Points on a hilly landscape, in no order, each with its height.
From any point a climber takes the steepest step (rise divided by distance) to one of its 2 nearest points. It stops when none of these is higher. Distance is the straight distance between rows; heights are no part of it.
j400 height 341: [ 13 -45  -5  21  18 -34 -29  29 -25 -48  -5  27   4 -47  40  33 -48  30
   2  61]
j871 height 36: [ 53 -24 -21 -23  42  -1  19  -9 -46  39  10   7  17 -70 -26 -12 -26 -29
  -7  51]
j994 height 433: [ 19   2   9  30   3  38  -7  90 -41 -26  75   6  19 -58  23 -32   5  -4
 -26 -10]
j230 height 67: [-24  17  25  29 -28  19  32 -41 -12 -18 -11 -18  74   4 -11  15  -9  14
  41  25]
j446 height 97: [ -5  50 -39  16 -16   5  10  68 -46  53  14  14   7 -46  49 -36 -10  20
 -11  51]
j943 height 169: [-13   6  48  14  19  39 -49 -40  43 -49   1  -6  17  36 -18  16  37  -7
  27 -70]
j304 height 480: [ -4 -32  14  62   8  42 -15  79  -4 -27  68  45   3 -67  13 -20   9 -12
   3   4]
j795 height 292: [-28  15  23  -6  -9   8   2  23  27  18  44  39 -17  45  11 -58  29 -43
 -54 -56]
j548 height 605: [-24 -17  14  82  22   4  39  23  45  -8  41  13   9  10  30  -5 -39  -8
   0 -22]
j674 height 435: [ 11 -41  35  43  20 -13   3  16  40   3  11  10 -48 -46   5   4 -42  -8
  31  10]
j342 height 326: [  4  32  29  26   0  33 -77   8  69 -40  15  68  18 -24 -19  11 -24   8
   5  33]
j9 height 374: [-34  -2 -42 -46  34 -12 -30 -40  10 -32 -13 -18  15  52  -1 -29  36   1
 -49 -13]
j374 height 81: [-50  18  37  20 -37  -9  13 -73 -13 -27 -24 -18  72  44  41  30   4  37
  51   2]
j351 height 220: [ 35 -41 -11 -18   2  -3  31  -7  10   3 -31   4  35  23 -26 -45  -3  21
  -1 -33]
j94 height 111: [ 29   3  68 -11   6 -13  26 -33   9 -15 -30   2  -4   8 -12   8 -35  10
  55 -21]
j422 height 150: [ 24 -46 -14  20   8  -4  22  23  10  11  -2  12   0 -12  12 -60 -27  -3
 -13 -25]
j55 height 464: [ -3  31  16   0 -26  23 -36  13  56   4  -4  47   9 -51 -53 -14 -16 -23
 -17  26]
j316 height 240: [-41  23 -81 -58   2 -32  34   6 -30  74 -48 -43  -1  27 -12 -17  21  -3
 -31   8]
j310 height 353: [ 11   3 -18  51 -46   5  12  89 -24 -26  32   8  -1 -30   6  31 -20  34
 -12  52]
j829 height 56: [ 40   6 -13 -93   8 -40  32 -46   5  -3 -78  15 -16  35 -53  15   6 -19
  47 -46]
j759 height 470: [-20  25 -23  38   4   4  19  35  -3 -28  62 -44  -8  -8  13 -16   8 -23
 -41   8]
j73 height 35: [ 20  65 -28  -1   9  -2  13  24  -4  67  20  -4 -28  12  41 -89   1 -20
 -40 -10]
j831 height 332: [-20  39 -76  -4  -2  -9  20  10 -33  27 -14 -33  -7  30   9 -38  28  14
 -60  -6]
j40 height 523: [-10   4 -15  23  27  40   9  66  16  -6  81 -32 -19   2 -31   5  36  16
 -18  -3]
j873 height 75: [ 48 -29 -27 -21  20  -6  29 -27 -31  20 -33  -9  17 -46 -43  31 -35 -27
  38   4]
j959 height 505: [  0 -16  11  54  22  -5  25 -10  52  -7   9   5 -22 -12  25   0 -63  15
  48 -19]
j513 height 223: [ -2 -24  12 -49  -9  22  20 -22  -9  10  20  -1 -45  40 -43 -23  67 -25
 -24 -26]
j339 height 210: [-44  22  27 -10   4 -28 -31 -12  29 -38 -23   7   8  18  18  49 -51  40
   5  35]
j358 height 453: [ 23  -1  30  37 -18 -47 -34 -16 -36 -45  -3   2  22  -4  76  85 -40  35
  37  30]
j345 height 5: [  6  29 -25  33   7  16 -10  70 -25  28  51  11 -31 -77  52 -71   6 -53
 -21 -20]
j459 height 92: [-28   9  15 -49  47 -29 -28 -50  -3  18 -96 -25   6  33  37  32 -30  61
  37  13]
j843 height 257: [ -7  45  32  -3  18  -7 -46 -21  53 -29  18  29  16  12 -11  46 -29  24
  14  24]
j717 height 288: [-13 -42 -68 -34  -5 -27  23 -71 -23  28 -73 -17   7  50  22 -37  33  -2
  -3 -16]
j631 height 170: [-30  14  -8 -25 -52 -36  50 -32 -31  24 -23 -21 -18  71   5 -20  23 -15
 -41  21]
j433 height 421: [-33 -15   2  -8 -11 -27 -28 -33 -46 -22 -78 -65  14  21  49  39  -5  -9
  16  15]
j789 height 155: [-18  31  23 -15  -2 -41 -20 -31   6 -32 -70 -17   7   4  22  50 -63  68
  32   9]
j284 height 221: [-26  11  36  -6 -56  -3  23   1  29 -25  33  37   9  72  13 -31   7 -26
 -25 -18]
j353 height 14: [  19   -6  -31   13   49    6  -21   14  -48   38   38   32    7 -106
  -10  -27   15  -30  -19   43]
j277 height 281: [-16 -35   5  -2  27 -36 -51  19 -24 -64 -22 -19  36 -19  35  41 -56  46
 -29  27]
j724 height 3: [  29   -4  -32   23   14    6   -3   61  -37    4   32   49  -19 -108
   29  -48   21  -48  -16   38]
j948 height 158: [ 35  -4   5 -86  -6   0  19 -26 -20  36  -8  12  -7  45 -46   0  37  -8
 -16 -11]
j258 height 526: [ -7 -26   5  78  22 -10 -21  58  27 -31  78  39   1 -34  26   2 -17 -28
  -7  -5]
j51 height 333: [ 31 -13   6  45 -48   6  23  35   6 -12  38  19  12  23 -11  27  -8  39
  -4  21]
j414 height 522: [ -6  -4  13  29 -25 -31 -31 -35 -63   2 -34 -48  26  20  79  69 -26  24
  23  31]
j582 height 129: [ -1  13  30  24   8  18 -31 -65  26 -64  19   7  54  61  24  35  33  26
  57 -22]
j215 height 256: [-14 -17 -16 -24 -21   3  19 -19   1  10 -46 -34  20  46 -38  36  20  72
  42  14]
j627 height 415: [ 18  -3 -32   9 -36   8  10  36   0  -9  24 -39 -19  -5 -23 -22  30 -42
 -23 -19]
j44 height 17: [ 35  28  14 -70  15   1 -10 -33  29  -2 -47   8 -46  13 -72  29  37 -40
  56 -67]
j236 height 360: [ -8 -21  16  19 -28  18  38  10  34 -16  12 -29 -39  16 -38  -5  15 -39
   0 -35]
j992 height 57: [ -1 -12  76  -6   3  27   1 -29  44   6 -21  13 -24 -19 -48   3 -23 -21
  59 -51]
j975 height 597: [-19   4  12  32   4  75  -9  56  -3  34  74 -22 -12 -27 -13 -25  52 -11
 -33 -30]
j542 height 103: [ 44   6 -22 -76  -7 -25  31 -43 -17  41 -54   8 -10  46 -45  38   0  13
  -4  -8]
j416 height 481: [ -8   7   4   1  12  49  -7  31   1  36  50  -7 -17 -71 -62 -10  26 -32
 -23   8]
j954 height 500: [-54  15  14  18  16  52 -22  60  11  10  82   1  11   7  -4 -34  56 -14
 -28 -73]
j178 height 382: [ 21 -16 -16  33 -21  23  39  60 -35  -8  30 -15  23 -53   2 -11 -11   7
  -8  33]
j990 height 344: [-36  18  21  10  11  46 -44  -1  57  21  14  24  -6 -45 -63 -14  13 -22
 -12 -17]
j634 height 397: [ 19  10 -47  -6  41 -15 -22 -20  39  21  -9   5  -5  10 -11 -10  -8   4
 -36  25]
j745 height 137: [ 28 -19 -64 -12  -3  -4  20 -18 -21  32 -49 -15  39   0 -26 -10  -8   6
   0  -7]
j65 height 106: [  8  10  18  -4 -26  16  10  -9  -2 -13 -20 -13  45 -34 -45  18 -19  13
  22  30]
j870 height 180: [-15   8  53  27 -51 -25  34 -11  43 -25   9  22   2  36  -6   5 -36 -11
   9   4]
j219 height 172: [ 42  16   5 -44  -6  18  11 -35 -13   5 -55 -13  30  -1 -56  26  -1  47
  41  29]
j832 height 396: [ 43 -11  35   4  -1  -5 -31 -11 -22 -69   2  15  14 -20  34  55 -39  15
  33  41]
j571 height 399: [ 10 -12 -84  -7  -6 -23  17 -16 -15   8 -26 -27 -22  49  19 -56  60  -7
 -32 -24]
j174 height 151: [ 12 -19  69  -7  -2 -11  24 -27  29 -12  24   6 -21  35  11  25 -35 -14
   5 -19]
j536 height 379: [ 27 -49  37  12  19  -4 -14  25 -12 -24  50  43 -37 -74 -15  35 -23 -28
  24  22]
j281 height 185: [  2 -34 -12 -33  38 -27 -37 -43 -36  48 -78 -35  11 -16  35  35 -46  26
   7  13]
j43 height 16: [ 38  47 -34  19   9   9  -5  66  -3  70  28   4 -72 -23  48 -72   7 -57
 -25 -19]
j63 height 386: [-59  -4  34   1  11  32 -43  19  31  -5  39  19 -24  25 -14 -28  27 -23
 -44 -64]
j998 height 114: [-17  30 -21  20 -36 -13   4  23 -47  38   8  10  34 -18  56 -12 -21  40
 -43  77]
j665 height 308: [ 28 -21 -12   9 -14  -9  25  10  33   8   1  -4 -14  51 -33  29  13  56
  17 -11]
j190 height 225: [-36 -21  67 -34   0  35 -13 -32  37 -48  26  38 -34  45  -9  10  56 -14
  42 -71]
j928 height 317: [ 34 -12 -78 -17  40 -17 -11  13  15  42 -15  -3 -40 -14 -46  29 -15  17
 -16  26]
j534 height 212: [-24 -35 -32 -64 -25 -33  51 -53 -47   8 -40   4 -22  77  42 -10  39  16
 -21  -9]
j211 height 575: [  9  12 -17 -29  26 -14  -6 -63  21  -1  -6   8 -21  37   8 -38  29  -6
 -16  -2]
j173 height 68: [ -2  70 -56   2  -8  -1  23  30  -7  59  -2   0  -5 -49   8 -78  -8 -30
 -23  23]
j495 height 105: [-38   5  31   4   8  -6   8 -49   4 -68 -35  11  57  64  33  33  21  53
  56 -15]
j972 height 290: [ -7 -23 -27 -36  18 -36 -48 -26 -64  11 -94 -65  10 -42  39  71  -4   4
  19  10]
j235 height 135: [ -1  25  -7   9 -43 -21  21 -10 -23  35   4 -14  13  27  30   1 -17  -5
 -44  51]
j16 height 306: [  7 -13   1  31  -7  24 -16   6  40  -2 -10 -27 -51 -33 -52  23  11 -45
  26 -25]
j509 height 282: [-27 -13  77 -38  -5  31   4 -22   3 -23  44  -2 -24  31 -24 -13  61 -39
  -7 -34]

Where does a climber stop that starts at each point below?
j65 | j548
j94 | j975
j44 | j509

Call two points neighbours if one is among the 2 nearest of the other. Go from one point of each pair to the other, from neighbour to neighbour, staying as high as possible. Name the lowest point that can't be avoided.
j548 / j509 | j230
j975 / j414 | j339
j351 / j211 | j745
j975 / j55 | j990
